Each row is a point on a landscape with many valleys, with its height.
A ball rolls from a point to the lowest of its 2 nearest points, and stops where none of them is lower. Distance is the straight distance between rows; heights are no part of it.
z630: [ -2   9  18  33   5   6 -12  30  -4   5  -4   6   6  14   4 -24 -11 -43
  -7 -33 -17   1  12 -12 -11  18 -21  -7  19   9 -19  -2]  height 5.87
z380: [ -3  -4  28  -9   7  -3 -13 -17  14 -47 -13 -36 -28  -7   3   2  19  26
   8   0   6 -22 -27 -15 -10  -9  -2 -11  -7 -11  23  27]  height 3.39
z310: [-38 -38   1 -13   4 -19   1 -18 -26  -9   6  -4  -7 -23  11 -31  -2   1
  29   5  18  -2 -21   0  33  -1 -15  22  49  10   1  29]  height 5.64
z554: [  2  24 -10 -16   6 -22   5  34 -19  24  18  23  25 -29  13 -28   5   9
  12  19 -12   6  37  23  21 -19   1   6   2  32  14 -22]  height 6.45
z77: [ 23 -22  -5  19 -35  43 -27 -39  34 -14 -24 -21  -8  -2 -12  41  -1 -28
   4   5 -20   6   8  -8 -29 -13 -11 -17 -27 -41 -24   9]  height 4.27
z813: [-17 -36  18   2   4   1 -11   4 -17 -18  20 -17  14  11  29 -30  -5 -43
   4   3  15   2  -3   4  34  14 -27  11  23  18   0  28]  height 6.05
z625: [-27 -13 -33 -35   7 -34  23   9 -31  59  46  32  41  36   5  -2 -48  -9
 -38   8  12  19   4  18  32  -4  26  20   7  49   8 -13]  height 6.00
z120: [-16   2  14  25   4  -7   9  17 -32  10  -4  33  11  15   3 -33   5 -29
  -3 -22  -9  16  27 -21  17  22 -16  -1  43  34 -18  -1]  height 5.67
z951: [-32   3   9   0   9 -23  -2  19 -19 -14 -11  30   8  -5  -6 -17  20  33
  16  -2  36 -20 -19 -15  18  17 -14  -4  71  42  -8   6]  height 6.18
z829: [  9  10 -12  10  14   5  39  -3  10 -43 -43   6 -18 -30 -22  15  42  25
  23  -2   4 -18   6 -33 -38  -2  -1 -12 -22 -22 -12  13]  height 3.83
z227: [ -4  26  13 -10   1 -26  -3  25  -1 -24  -9  18 -10   2   7  -5  23  26
  -4   5  14 -20   6 -25  -7   6   2 -13  13  31   0 -14]  height 5.68
z83: [-59 -76   9  17  40  14  -6   6  -7   7  27   6  18  49  14   1 -14 -36
 -23  -1  24  13 -41  -3   9  36  -5  -4  49   9  -6  10]  height 1.20
z363: [ 14  50 -10  14 -33 -10   5   5 -18   5 -20  -1  -6  -4  -9 -31  32  13
  47  -6 -18   4  28  -1  29  -5 -14   8  32  25  -6  -1]  height 3.91
z230: [  9  11  15  28   9   8   5   7  12  -6 -27 -16 -20  19 -12   8  -8 -11
  -4 -39 -28 -15  -6 -23 -46   6 -14 -22 -12 -21 -11   0]  height 6.19
z239: [ 32  65 -37  -1 -41 -17  14 -14  14 -39 -52 -18 -23 -13 -16  13  45  49
  45 -16 -14  -1  -2 -20  -2  -3  30 -20 -10  12 -23  -2]  height 3.56
z425: [ 59  28 -14  19 -22  34 -26  14  38 -39 -21   5   8  -2   6  15  24 -32
   3 -14  -3  13  19  -5 -20  -1 -10  -3 -19  -5  -6 -23]  height 4.93
z601: [ -7 -23   5 -27  10  -5  -3  -8  -7   6  17 -42   9  -5  14  13 -24  -9
  -4  22   6 -15  -5  27  16  -8  -4   1 -35 -29   1  23]  height 6.92
z676: [ 19  30   8 -21  -7 -19 -28  18  -4   4  38  -9  15   9  25 -37 -15 -25
  -5   3 -12  -2  17  21  33 -17  -6 -11  -2  26  21 -14]  height 4.60
z701: [ -9 -14  21  -4 -18   2 -22 -18   2 -52  -1   7 -12  11  17 -16  25  -4
   8   5  36   0 -13 -28  22  11 -13  -1  46  31   0  10]  height 5.13
z129: [  0 -52   1 -10  48  26  -3   8  22  32  32 -25  44 -10  17  17 -43 -52
 -34  -1  -3  34  -1  43  -7  -1  24  -3 -67 -36  11  -7]  height 7.62
z97: [ -2  25 -20 -12 -15 -24  23  -9  -8   8 -24  31 -24 -29 -15   1  27  47
  25  18  -9   3  19 -14  -8  -6  22   7   2  12  -4 -26]  height 6.59
z69: [-15 -19  14 -10  22   2   4  10   7  32  24  14  -2  41   1  24 -38   7
 -50 -15   7  11 -17   3 -21   7  21   8  -8   7  15 -18]  height 6.17
z176: [-21 -26  -6   5   9  -5  10  -2 -17 -17 -28   6 -14 -38 -10 -13  24  19
  40   2   8  -5  -9 -14   1   0 -16  25  38  -2  11  24]  height 5.86
z465: [ -5  28  25 -12   1 -39 -20  36  -7 -14  10  29  21   4  15 -30  10  10
  -3  -8  14 -19   8  -5  18   6  -9 -21  27  65   4 -10]  height 5.93
z681: [ 11  -7   4  26  -9  33 -11 -12  13  36  -1  -8  -7  14  -7  19 -31 -29
 -22 -17 -35  12   8   5 -36 -10  -3  -2 -24 -30 -14  -4]  height 3.41
z346: [ 46  62 -56  24 -47   6  11  -3  13 -34 -38   1   1  -7   1   3  43  -5
  53 -23 -18  18  30 -15  17 -17   3  -1  18  26 -22  -6]  height 4.40
z561: [ -4   6 -14  -9 -25  -7  24 -26 -11  22  -9   5 -28  29 -20  41  -6  34
 -19  23   9 -10  -4 -11  -5  14  15  11  -8 -23  -3  -7]  height 4.64
z771: [ -5 -22   7  -4  43 -16  -1  35  -2   5  23 -42  39  -8  35 -22 -39 -57
 -11 -21  -5   3  -6  33   7   3 -14  -1 -35  -1  15  14]  height 6.41
z205: [ 29  33  12  -1 -22  -7   0  -8  14 -34 -19 -19 -20   8   3   7  12 -11
   0  -4  -9 -20  19 -23 -15  -1  -7 -22 -32 -12  -7   1]  height 5.46
z949: [  1  12  26 -29 -13 -22 -21  -5   2 -38  12 -28 -12 -10  17 -13  12  24
   2  26  28 -19 -16  -1  21  -2   4  -1  -3  14  16  19]  height 3.80
z51: [ 10  -3 -19  20  -5  20  31 -33  24 -46 -46 -21 -17 -25 -34  38  28  15
  24  -2  -4 -29 -10 -31 -43 -10  -6 -30 -29 -44 -29  35]  height 4.11
z362: [-30 -54  -8  25  21  28   4   2  -2  13 -13  15  -7   8 -11  24  -3 -15
 -14   0  -4  22 -10 -12 -28  22   2  22  19 -22   2   5]  height 2.04
z603: [-27 -21   4  15   6  11  -2  -6 -13  -3 -13  15 -13  35  -6   6   5   8
  -7 -15   8   1 -23 -24  -2  27  -7   2  58   8 -14   3]  height 2.03
z535: [ 12  10  14   6  19   7  11  22  13 -34 -17   5  -1 -41  -2  -2  26  15
   8   3  18 -23   4  -4 -27  -1 -15  -4 -27  -9   0   6]  height 3.86
z210: [ 48  87 -47  18 -66 -17  15 -15  27 -43 -36 -25 -10 -23   1  -8  49  19
  64 -14 -20   7  18 -17   6 -28  23 -21 -10  25 -23   0]  height 4.00
z547: [  8  -3 -15 -14 -26  -8  -1 -13 -19 -18 -11  -6 -11 -23  -1  -4  26  13
  30  33  11  -2  11   9  36   8 -14  31  10  -7  19  11]  height 7.75
z172: [ 20  22 -40   4 -25   3  20  -7   5  -5 -33  36 -15 -33 -15   5  29   7
  28   7 -15  16  36 -21 -18 -13  11   9  -2  -1 -21 -22]  height 6.39
z539: [ 21   2 -13  -2 -24  23 -22 -11  10 -26 -29  -8 -17  10  -8  25  23   8
  12   6   7   3  -7  -6   1  10  -4   9  10  -9  -3  -1]  height 3.98
z301: [-22   4 -20   5   2  -9  37 -30   0  -8 -42 -10 -39 -19 -41  21  27  59
  30   1  -3 -22 -32 -28 -28  -3  11  -5  10 -41  -8  21]  height 2.66
z750: [-17 -54  19 -15  56  -2  -6  17  20  -6  22 -46  22   4  32   8 -35 -39
 -21 -12   5   1 -29  23 -15   4  -2 -14 -41 -22  20  13]  height 6.58
z498: [ -4  13   7 -13  -1 -22  -3  10 -11  -2 -13  27  -6 -38   4 -21  23  34
  30   4 -11  10  22   5   7 -16   8   9  19  36  16 -14]  height 6.70
z844: [ 12 -23   2   3  11  19 -26  29  -2  -3  -1  32  24 -12   7  -1  17 -25
 -12  10   4  39  30   6  11  15   0  22  12  16  29 -12]  height 3.32
z408: [-35 -45  12   0  -3  13  -8 -34  18 -20  -3 -23 -29  34  -1  32   0  -4
  -9  17  15 -13 -26 -38 -21   1  -1 -16  24 -33  -4  22]  height 4.69
z908: [ 24   1  -8  41  -7  41 -17  26  25 -22 -26   1   9  -7   0  12  14 -32
   4 -10   0   1   5  -3 -35  13 -22   4  -3 -16 -21  -2]  height 5.11
z724: [  1  -2   4 -30  27  -9  16   5 -12   6   8  -7  -2 -21   2   1  -3  24
  -5  12  -6  -7   3  21   6  -7   8   4 -39 -14  11  -2]  height 7.13
z767: [ 47  28  11  32  -4  31  17 -10  25 -31 -21 -18   6 -56 -16 -10  25  12
  35  -8  -4 -37  -1  22 -18 -17 -25 -13 -60 -29 -10  26]  height 3.10
z887: [ -6   7  -5   6  21  -6  23  22 -14  56  28   2  22   1   4  -1 -44 -16
 -27  -8 -14   0  11  21 -14  -9   6   4 -32 -12 -11  -6]  height 5.85
z914: [ 12  12 -20 -44   2  -2  -5  -3  -3  40  32  17  10  -9  -4   8  -8  33
  -8  33  -1  16  10  39  23 -19  28  16 -21  -4  19 -34]  height 6.72
z132: [  4  45  10  12 -31 -22  -9 -10 -28  -6  -2  10   5  -1   3 -51  31  16
  38  -7  -8   6  17   9  62   3 -14  -6  55  55  -1   0]  height 3.43
z769: [ 25  -8  21 -11  12  25 -21  -6  32  -6  23 -26  15 -12   5  23 -21  -4
 -15  16  17 -26 -11  35  -5  -6  -5 -24 -68 -48  -9  -3]  height 7.28
z708: [ 45  62  -2   7 -48   1 -20 -11  18 -35 -18 -25 -14 -14   6 -17  29  15
  26  -1  -8  -5   8   4   8 -20  -1 -10 -10  15   6  -1]  height 4.90
z144: [  8   9 -24  15 -15   6   8   3 -27   1 -40  15  -8   3 -20   2  28  17
  29  -8 -13  10   9   0  21  23 -14  24  36   6   0  -1]  height 4.29
z128: [ 29  20  -1  20 -24  24  -1  -7  27 -43 -22  -9  -6 -52   0  -4  26  15
  32  11  26 -24  -9   1 -19 -19 -17   6 -20  -5 -13  19]  height 3.51
z741: [-29 -59   0 -24  49   0 -16  30   6  -2  27  -4  36   5  24   2 -19 -28
 -21   5  31  13 -23  12   9  11   2   9   8  15  14   9]  height 2.11
z342: [-25 -15 -16 -30  13 -27  26  -6 -27  39  10  -7  -4 -19  -5   1 -21  28
   7  19   3  -5 -11  20  18  -5  12  26  -5 -13   2   7]  height 7.34
z692: [-28 -50  10  37  26  28 -10  24   1  19   5   7  12  14   8   3 -21 -54
 -31  -8 -12  37  -1  -5 -25  29   3  10   7  -9  -1   0]  height 2.36
z53: [-52 -57  -2  32  34  12  21  -3 -15   6   2  20  -3  49  -5  18   5 -11
 -21  -5  15  10 -24 -27 -10  40  -4   8  54  -8  10   6]  height 1.63
z706: [-60 -50 -18 -11  10 -30  28 -23 -27  44  32  35   1  36 -11  16 -37  22
 -23   2  40   1 -46  -8  18  17  15  24  54  14   9  -3]  height 7.72
z570: [ -9   8 -43 -50  -1 -31  10   3 -18  60  48  19  28   7   2  -1 -35  17
 -16  32   7  11   5  38  38 -21  34  19  -8  23  11 -27]  height 6.37
z383: [ 17   4  16 -29  30  -6 -10  17  14  35  32  20  12  18   2  11 -33  14
 -46 -12  -6   7   0  22 -13  -7  26  -5 -40   9  23 -44]  height 5.95
z60: [ 30  57  22   7  -9 -18  -4  14  17 -30 -28 -19 -13 -24  -1 -29  28  31
  34 -28 -15 -20   3  -1 -11 -12  -5 -14 -15  22  12   0]  height 5.18
z967: [ 22  40  -1 -30 -16   0 -28  -9  11  15  13   5  -7 -15  -5   0   3  44
  -2  24  -7   5   0  27   7 -21  27  -4 -14   1   5 -34]  height 6.98
z476: [-14 -56 -16 -17  26  25 -17   9   9  40  33 -16  37  -6  18   8 -43 -48
 -17   7   5  39  -5  36   6  -6  15  22 -17 -12   0   0]  height 7.77
z462: [-14  -2  13  19  14   9  15 -11   9   8 -16  -7 -31  36 -16  29  -8  27
 -20 -29 -13 -10 -29 -25 -44   2   6 -12   8 -16  -2  -2]  height 6.33
z626: [-16  40   6 -25   2 -50  -2  33 -16  29  28  30  16  17   9 -25 -16  21
 -16   6   1 -17   9   2  13  -2  18 -19  11  59  -2 -24]  height 6.22
z517: [-17 -29  26  17  24   7 -19  19 -11  -6   7  17  14  48  12  -7  -1 -37
 -29 -23   1  18  -6 -12  15  41 -10  -2  34  26   8  -4]  height 5.97
z307: [ 19 -23  13 -26  31  22  -8   3  23  24  35  -4  24  -1   5  21 -30 -18
 -35   9   7  11   2  32  -9  -6  17  -9 -63 -35   7 -18]  height 7.46
z637: [ 20   4  17   4 -11  14 -13  -5  12 -17   4 -43   4 -14   3  13   0  -3
   6  20  10 -35  -7  22   2  -3 -26  -8 -41 -35  -2  20]  height 7.11
z915: [ -1   3 -21 -27 -22 -12   1 -13 -20  20  14 -13  -2 -24  -3   0  -3  15
  17  43  10 -11   4  27  33  -7   1  19  -3 -26   2   7]  height 7.56
z494: [-27  -8 -32 -24 -22 -30  24 -18 -20  65  54   5  20  36   5  10 -65 -11
 -37  16  20   6  -9  16  21 -16  20  18  -3  20 -17   0]  height 5.66
z996: [ 64  51 -33  36 -42  29  -3   8  31 -47 -27   0  12 -12  14  -3  37 -29
  29 -18  -4  10  28  -3   2 -13 -17   6  -5  19   6  -9]  height 4.71
z318: [ 24  11  28   1  -8  -7 -22   9  14 -27  -1 -23  -8  36  13   3  -7 -36
 -17 -13  -4 -18   4 -15  -8  20 -20 -21 -18 -11   9  -4]  height 5.63
z22: [-23 -10   1 -16  -8 -11  -8 -10  -4  44  37 -19   5  28  13   6 -61 -14
 -31  -1   4  -4 -14  12   3 -15  10  -4  -3   2 -22   6]  height 5.32
z789: [ -1  52  -2  -9 -17 -33  -7  21 -24  17  45  -5  25   7  18 -58  -7 -19
  10  10  -8 -11  22  20  56 -18 -13 -14  24  46  -1   3]  height 5.02
z621: [ 21 -12  -3   6 -15  30 -19 -33  26 -50 -38 -33 -23  -7 -13  24  25  10
  21  -6 -10  -7 -21  -7 -20  -6  -4  -9 -12 -21   5  25]  height 3.72
z985: [ -6   1  11   6   3 -18 -19  14 -42   2  24  51  49  20   5 -38  12 -14
  -5  -4  13   4  10  10  64  28 -19 -19  60  68  -8  -7]  height 6.42
z312: [ 17 -28  15   9  25  28 -21  34  14 -20   2   3  29 -35  17  -8  15 -26
  -2   7  11  21   8  21  -2   6 -12  27 -19   2  35   3]  height 2.95
z377: [ 22  20 -39  -6 -43   5  10 -28  -7   0 -29  13 -25  20 -21  35  19  18
   5  17  -4  12  14 -15   8  10  15  14   3 -14  -8 -19]  height 4.30
z117: [  5  34  -9   8 -35 -10   3 -14  -4 -17 -38 -22 -26 -28 -24 -15  31  43
  51  -2  -1 -10 -13 -10   4  -4   2   4  21   0 -14  22]  height 1.46
z70: [-41  -4   0  -1  26 -22  24  13 -12  42  12   6  -6   6  -6   2 -33  32
 -14 -14  12 -19 -32  -5 -18  -9   8   5  23   7 -20   3]  height 5.83
z805: [-30 -19  26 -27  36 -18   7   2  -1 -20   9 -22 -17  12  15   0  -1  15
 -15   0  11 -17 -24 -16  -7  -7   5 -10   4  -7  24  17]  height 2.98
z232: [  5  21 -11 -14  26 -19  10  49 -14  27  31   5  38 -17  14 -15 -19 -15
 -14   7   1 -13  18  29   9  -6  -5   2 -24   8   2 -10]  height 6.15
z39: [ 37  21  12   4  17  23   0  -3  21  11   2  20   0 -21 -10   0  -6   5
 -16 -17 -31   4  15  19 -30 -17  13 -18 -59 -31   0 -34]  height 5.44
z994: [-44 -53  16   8  36   7  15  -7  15  25  29  -8  -6  56   5  37 -37  -3
 -47 -14  12   4 -41  -8 -36   0  15  -2   3 -15  18   7]  height 6.36
z568: [-23 -14   9   5  27   0  12  17  -5  27   8 -10   0  -3   4  -2 -29  -4
 -12 -13  -6  -9  -9   2 -22  -3  -5   2  -4 -11 -15  10]  height 5.60
z395: [-20 -20   1 -17 -18 -24 -16 -20 -25 -15   0  29  -4 -20   8 -28  18  11
  25  15  23  11  -1  -6  49   7  -4  21  56  34  12   2]  height 5.41
z529: [ 15  46  18  24 -13 -15   4  21   0  10 -14 -10  -9  20  -7 -21  -8 -17
   7 -36 -26 -19  13 -17 -18   6 -19 -21   1   4 -25  -4]  height 6.03
z348: [  5 -15  -6 -12   0   2 -10  14  -8 -14  11   5  20 -40  16 -15  11   4
  21  26  31  -6   2  24  27  -3 -20  33  10  19  19  15]  height 7.91
z299: [-16 -27  11  14  32  -6   4  39 -18  -1  13 -13  27  -3  26 -24 -10 -53
  -8  -5   0   7  12   6   9  20 -19  12  -7   7  10  25]  height 6.23
z582: [  2  -3  -4 -16  -2   1 -19  21  -9  18  11  45  18  26   1   6   1  -6
 -26  11   9  20  18  -3  20  17  10  12  25  32  12 -26]  height 3.71
z93: [  7  39  13   1 -15 -22  -7  12   9 -47 -37   1 -14 -16   5 -12  44  47
  28 -12  12 -14  -7 -19   0   0   2 -11  27  42  10   0]  height 5.45
z968: [ -7 -26   9  27  24  16  -9  26   4  34  19 -16  24   3  13   0 -43 -64
 -28 -15 -26  21   5  20 -18  11  -3   2 -27 -25   2  -1]  height 2.70
z327: [-38 -35  13 -23  35 -18  -2  11 -11 -17   6  19  -2  -7  16  -6   8  12
  -6   6  21   4 -11 -20   6  -2   3   2  38  21  21   4]  height 2.53
z134: [ -6  18   3  -9 -19 -12  11 -21   6 -33 -30  -7 -38  27  -4  20  16  13
  -7  -7  -1  -9   2 -48 -21   2  13 -21   1  -6 -14   1]  height 5.22
z788: [-24  -1  12  27 -11   2   5 -30 -26 -16 -11   3 -14  36 -10 -21  21  -1
  14 -25  11  -2 -21 -28  27  32 -21 -14  68  19 -42  15]  height 2.42
z595: [-24 -35  17  14  23  13  29 -29  16  23  10  -7 -24  40 -12  49 -30  28
 -44 -14   3  -6 -31 -13 -52 -10  17  -8 -22 -32  17   3]  height 6.50
z350: [-19 -38  14 -19 -18   5 -28 -36   6 -24   4 -17 -25  10   7   1   3  -5
   3  19  19   5 -18 -20  12   0   1   4  26  -9   1  22]  height 4.91
z81: [  6  -3 -14  11   9  14  41 -12   2 -10 -27  19 -16 -16 -21  31  15   4
  -8   5 -11   0  22 -28 -39   2   8  -4 -41 -36 -16  -3]  height 3.52
z302: [ 23 -15  26  15  12  15 -23  18  23 -11  -1  -4   2  36   8  11 -14 -57
 -34 -21 -18  17   9 -12 -27  30  -3 -13 -28 -20  24 -20]  height 5.78
z952: [ -9 -49  21   2  64  16 -21  45  19 -16   8  -3  29 -18  21   0  -2 -24
 -23  -7  14  22 -14  16 -13  16   3   4 -15   0  40   1]  height 2.56
z745: [-22 -45 -14  27  19  25  33 -23   4   6 -27  14 -24  14 -26  39   5   1
 -17 -12 -17  16  -7 -36 -54   7  12  10   1 -37   9   9]  height 2.35
z961: [ 55  45   7  14  -2  12  -6   4  25 -14  -2   3   1 -30  -2 -20  11 -12
  10 -17 -36   3  33  14 -21 -28  -5 -23 -45 -17  10 -30]  height 5.21
z856: [ -3  15  -3  -2  -8  -3  17 -23  -6  17 -21 -15 -27 -20 -26   5   4  38
  17   0 -20 -17  -6  -3 -18 -12   7   0 -15 -28 -17  13]  height 2.76
z351: [ -1  36 -10 -15  -8 -16  30 -18 -15  48   8  -2 -13 -26 -22  -3  -8  48
  14  21 -19 -12   7  24   1 -24  21  -2 -33 -23 -14 -13]  height 3.36
z267: [-18 -59  17 -15  35  15   7 -13  15  -5  16 -38   8 -12  13  27 -21 -23
 -13  16   5  -7  -8  13 -14 -12  -3 -12 -51 -49   7  24]  height 6.74
z338: [-43 -44 -21 -35  12 -24   6 -16 -18  30  20   9  -5   2  -6  13 -30  29
  -5  20  31  -1 -38   8  22   8  16  26  32  -8  11  -2]  height 7.55
z577: [ 37  -7  -1  33 -12  48   3 -29  24  27 -10   0   6  15 -23  42 -16 -26
 -28 -11 -39  18  23  10 -35  -4   5 -14 -63 -55  -4 -15]  height 3.73
z960: [-22 -38   1  33  21   6  58 -14 -14  36  -2  15 -16  19 -20  33 -21  -3
 -39 -12 -17  23   4 -18 -45   5  16  23 -27 -22  21  10]  height 2.73
z413: [ 11 -10   1 -11  -7  17 -27 -11  -5   7  10  -7  -2  -1  11 -18  -3 -19
   6   2 -26  30  22  16  25 -17  -1  20  11   2  20  -3]  height 8.02
z113: [-10  30  -1  -4 -38 -14  -8 -23 -15  16  -4 -15 -25 -15  -9 -21  -4  25
  25   5 -14  -3  -1  -2  11 -17   7   3  21   0 -25  10]  height 2.16
z850: [-50 -54  -9 -20  20 -19   5  -4 -17  -7  27 -15  18  -6  25 -20 -23 -26
   8  13  37  -8 -30   4  32   3 -13  11  35  12 -13  34]  height 5.84
z763: [-10 -38  -8  -9   0  22 -28  -4  -7  31  30 -18  20  14  14  -8 -30 -39
  -3   7 -10  29  -1  36  32  -3  -5  22  16  -6   0   6]  height 7.89
z26: [-20 -24  22 -21  51 -25  -2  42  -4 -19   9  13  28 -34  29 -18   2  -2
  -8  -5  13   7   4   5   2  -6  -1   2   2  38  37   4]  height 2.00
z935: [ 12  20 -15 -14 -35  -2 -23  -3 -14   0  -2  32   1  15  -3   0  23  12
   5  23  12  14  12  -1  41  14   4  11  45  28   4 -26]  height 4.10
z737: [ 19  20  25 -25 -22 -16 -36   8   3 -30  32 -16  15  13  26 -31   3 -15
  -5  19  25 -13  -2  12  44   0 -12  -2   2  38  27   8]  height 4.24
z993: [ 28  50 -10 -10 -44  -4 -32  -1   7 -19   5   1  -2  -8  12 -21  28  20
  17  29   5   4  18  15  35 -12   1   5  16  30  17 -16]  height 4.52
z276: [ -6   2  31 -10   6 -13 -18   7  -4 -14   5   1 -12  49  12  -6  -6 -12
 -27 -20  -1  -7  -9 -20   5  22  -5 -15  18  21  11  -8]  height 5.81
z896: [ 20   7   8  19   5  23 -20  15  10  24  15 -15  12 -12   7  -7 -24 -33
  -7 -11 -26   4  11  28 -13 -15 -14  -4 -21 -25  -2  -7]  height 3.08
z851: [ 47   0   6  18 -22  48 -31 -20  40  -2   2 -13   8  -4  -6  20  -5 -45
  -6  -1 -28  16  26  14 -21 -20  -7 -18 -47 -48   1 -12]  height 4.02
z605: [-10 -44  17   0 -18  31 -25 -35  31  -7  -2 -27 -15  14  -2  45 -13 -16
 -12  21   5 -10 -11 -14 -29  -7  -4 -17 -18 -44 -18  16]  height 4.49
z579: [ 10  -4 -39  10 -25  13  16 -29   2 -14 -50  13 -27 -36 -31  10  24  10
  43  -8 -19  10   4 -24 -25 -12   1  16  10 -19 -26  10]  height 6.21
z631: [  1  14 -21  -2 -27  -8  42 -46   1  -5 -34   1 -44  19 -29  47   8  40
  -7   2  -7  -6  -1 -39 -28  -2  26 -11 -23 -25 -12  -2]  height 4.96
z209: [ 48  56   6  16 -19   6 -17  26  29 -14  20  -8  15 -35  15 -34   2 -20
  12   1   0 -21  23  22  -4 -30 -24 -12 -26  -1   9 -15]  height 4.92
z778: [-19  22 -10   5 -11 -22  43 -10 -16  68   4  11 -18  -7 -31   7 -25  54
   3  -1  -5 -14  -9   7 -20 -16  16  14  -8 -11 -23  -6]  height 3.89
z673: [ 40  48 -15   0 -14   5  12 -19  22 -42 -43 -15 -22  -9 -20  27  33  43
  17 -13  -8 -17  -9  -9 -21  -2  18 -32 -44 -20 -14  -4]  height 3.09
z656: [-16  20  13  20 -19 -22  16 -18 -31 -11 -24  14  -9   3 -16 -40  31  21
  42 -21   7   1   0 -21  46  21 -14  -6  73  42 -27  11]  height 2.89
z786: [ 39  41 -10   3 -13  11 -11  22   6  -1   1   2   8  -8  -1   0  11   2
  -1  13   0 -11  22  15   3  -2 -14   0 -14  -7  -3 -17]  height 4.58
z481: [-10  24   0 -28 -19 -27 -13  -3 -17  30  35  -9   1  16  11 -18 -31  -1
 -17  11  -3  -3   7  11  28 -14  11  -3   4  17  -8  -5]  height 4.98
z488: [ -1  23   3  17 -18  -8   0   8 -29   6  17  -1  12   7   9 -49   2 -36
  15  -5  -8   0  28   2  42   1 -29   3  33  27 -16  14]  height 5.42
z906: [-34 -74  10  -6  28  13 -22   7  -4 -13  21  20  25  15  14  -8   6 -34
  -5  11  36  27 -19  -2  26  29  -8  15  48  23  12  10]  height 1.64
z2: [  5  -8   7  16  25  10  51 -12  -6  22  -3  24 -10   0 -20  24  -8   7
 -38  -9 -21  13  23  -9 -42   1  20   0 -62 -31  10 -11]  height 3.13
z995: [ 54  55 -12  26 -19  17  21 -14  37 -53 -45 -23  -4 -38 -28   5  37  29
  45 -26  -9 -32  -9   0 -27 -15  -4 -29 -51 -16 -24  20]  height 2.63
z54: [-16  32 -16 -15 -43 -28   4 -20 -21  33  27  31 -13  17   3 -22 -13   5
  -8  24  -6  10  25 -14  22 -14  20   3  28  30 -20 -26]  height 5.37
z15: [ 37  34  11  -9  31   4   0  20  12  27  29  18  20 -12   3 -10 -18   6
 -24  -8 -29   8  20  41  -6 -13  18 -19 -57 -17  23 -50]  height 5.69
z917: [ 14   3  -7  -5 -20  23 -28   0   9  13   4   4  -1  22  -6  23  -5  -4
 -14  19   7   0   0  10   3  11  -3  12   6 -14  -9 -14]  height 4.25
z880: [-28  16   5  -8   5 -29   7  16 -17  18   1  24  -8  10  -8  -4  -3  37
  -7   4  18 -19 -12 -20  -1  12   9  -3  37  24 -15  -6]  height 5.92
z471: [-19 -22  16  -5  24 -10 -20  25 -29  -2  27  20  37  38  13 -23  -6 -22
 -17 -11  15   2 -15  12  45  33 -15  -6  44  48   4   5]  height 6.16
z766: [-28 -21 -18  18   6   5  37 -21  -8   3 -38   0 -29   4 -31  24  13  21
  18 -12  -9 -10 -18 -37 -30   7  -4   9  28 -32  -8  19]  height 2.69
z522: [ -2 -17  -7  24  12  19  15   4  -6  -5 -33   3 -10 -45 -19 -10  22  -2
  32 -11 -17   3   6  -8 -23  -5 -15  20   5 -18  -9  23]  height 6.04

Where does a ball stop that starts at each point below?
z701: z362
z93: z83
z54: z83

Call two points neighbours if one is among the 2 nearest of the other. Go from one point of each pair to the other, from neighbour to neighbour, staying as low as possible. Name the highest point that can't be avoided.
z83 and z26: z952
z362 and z117: z856
z362 and z301: z766
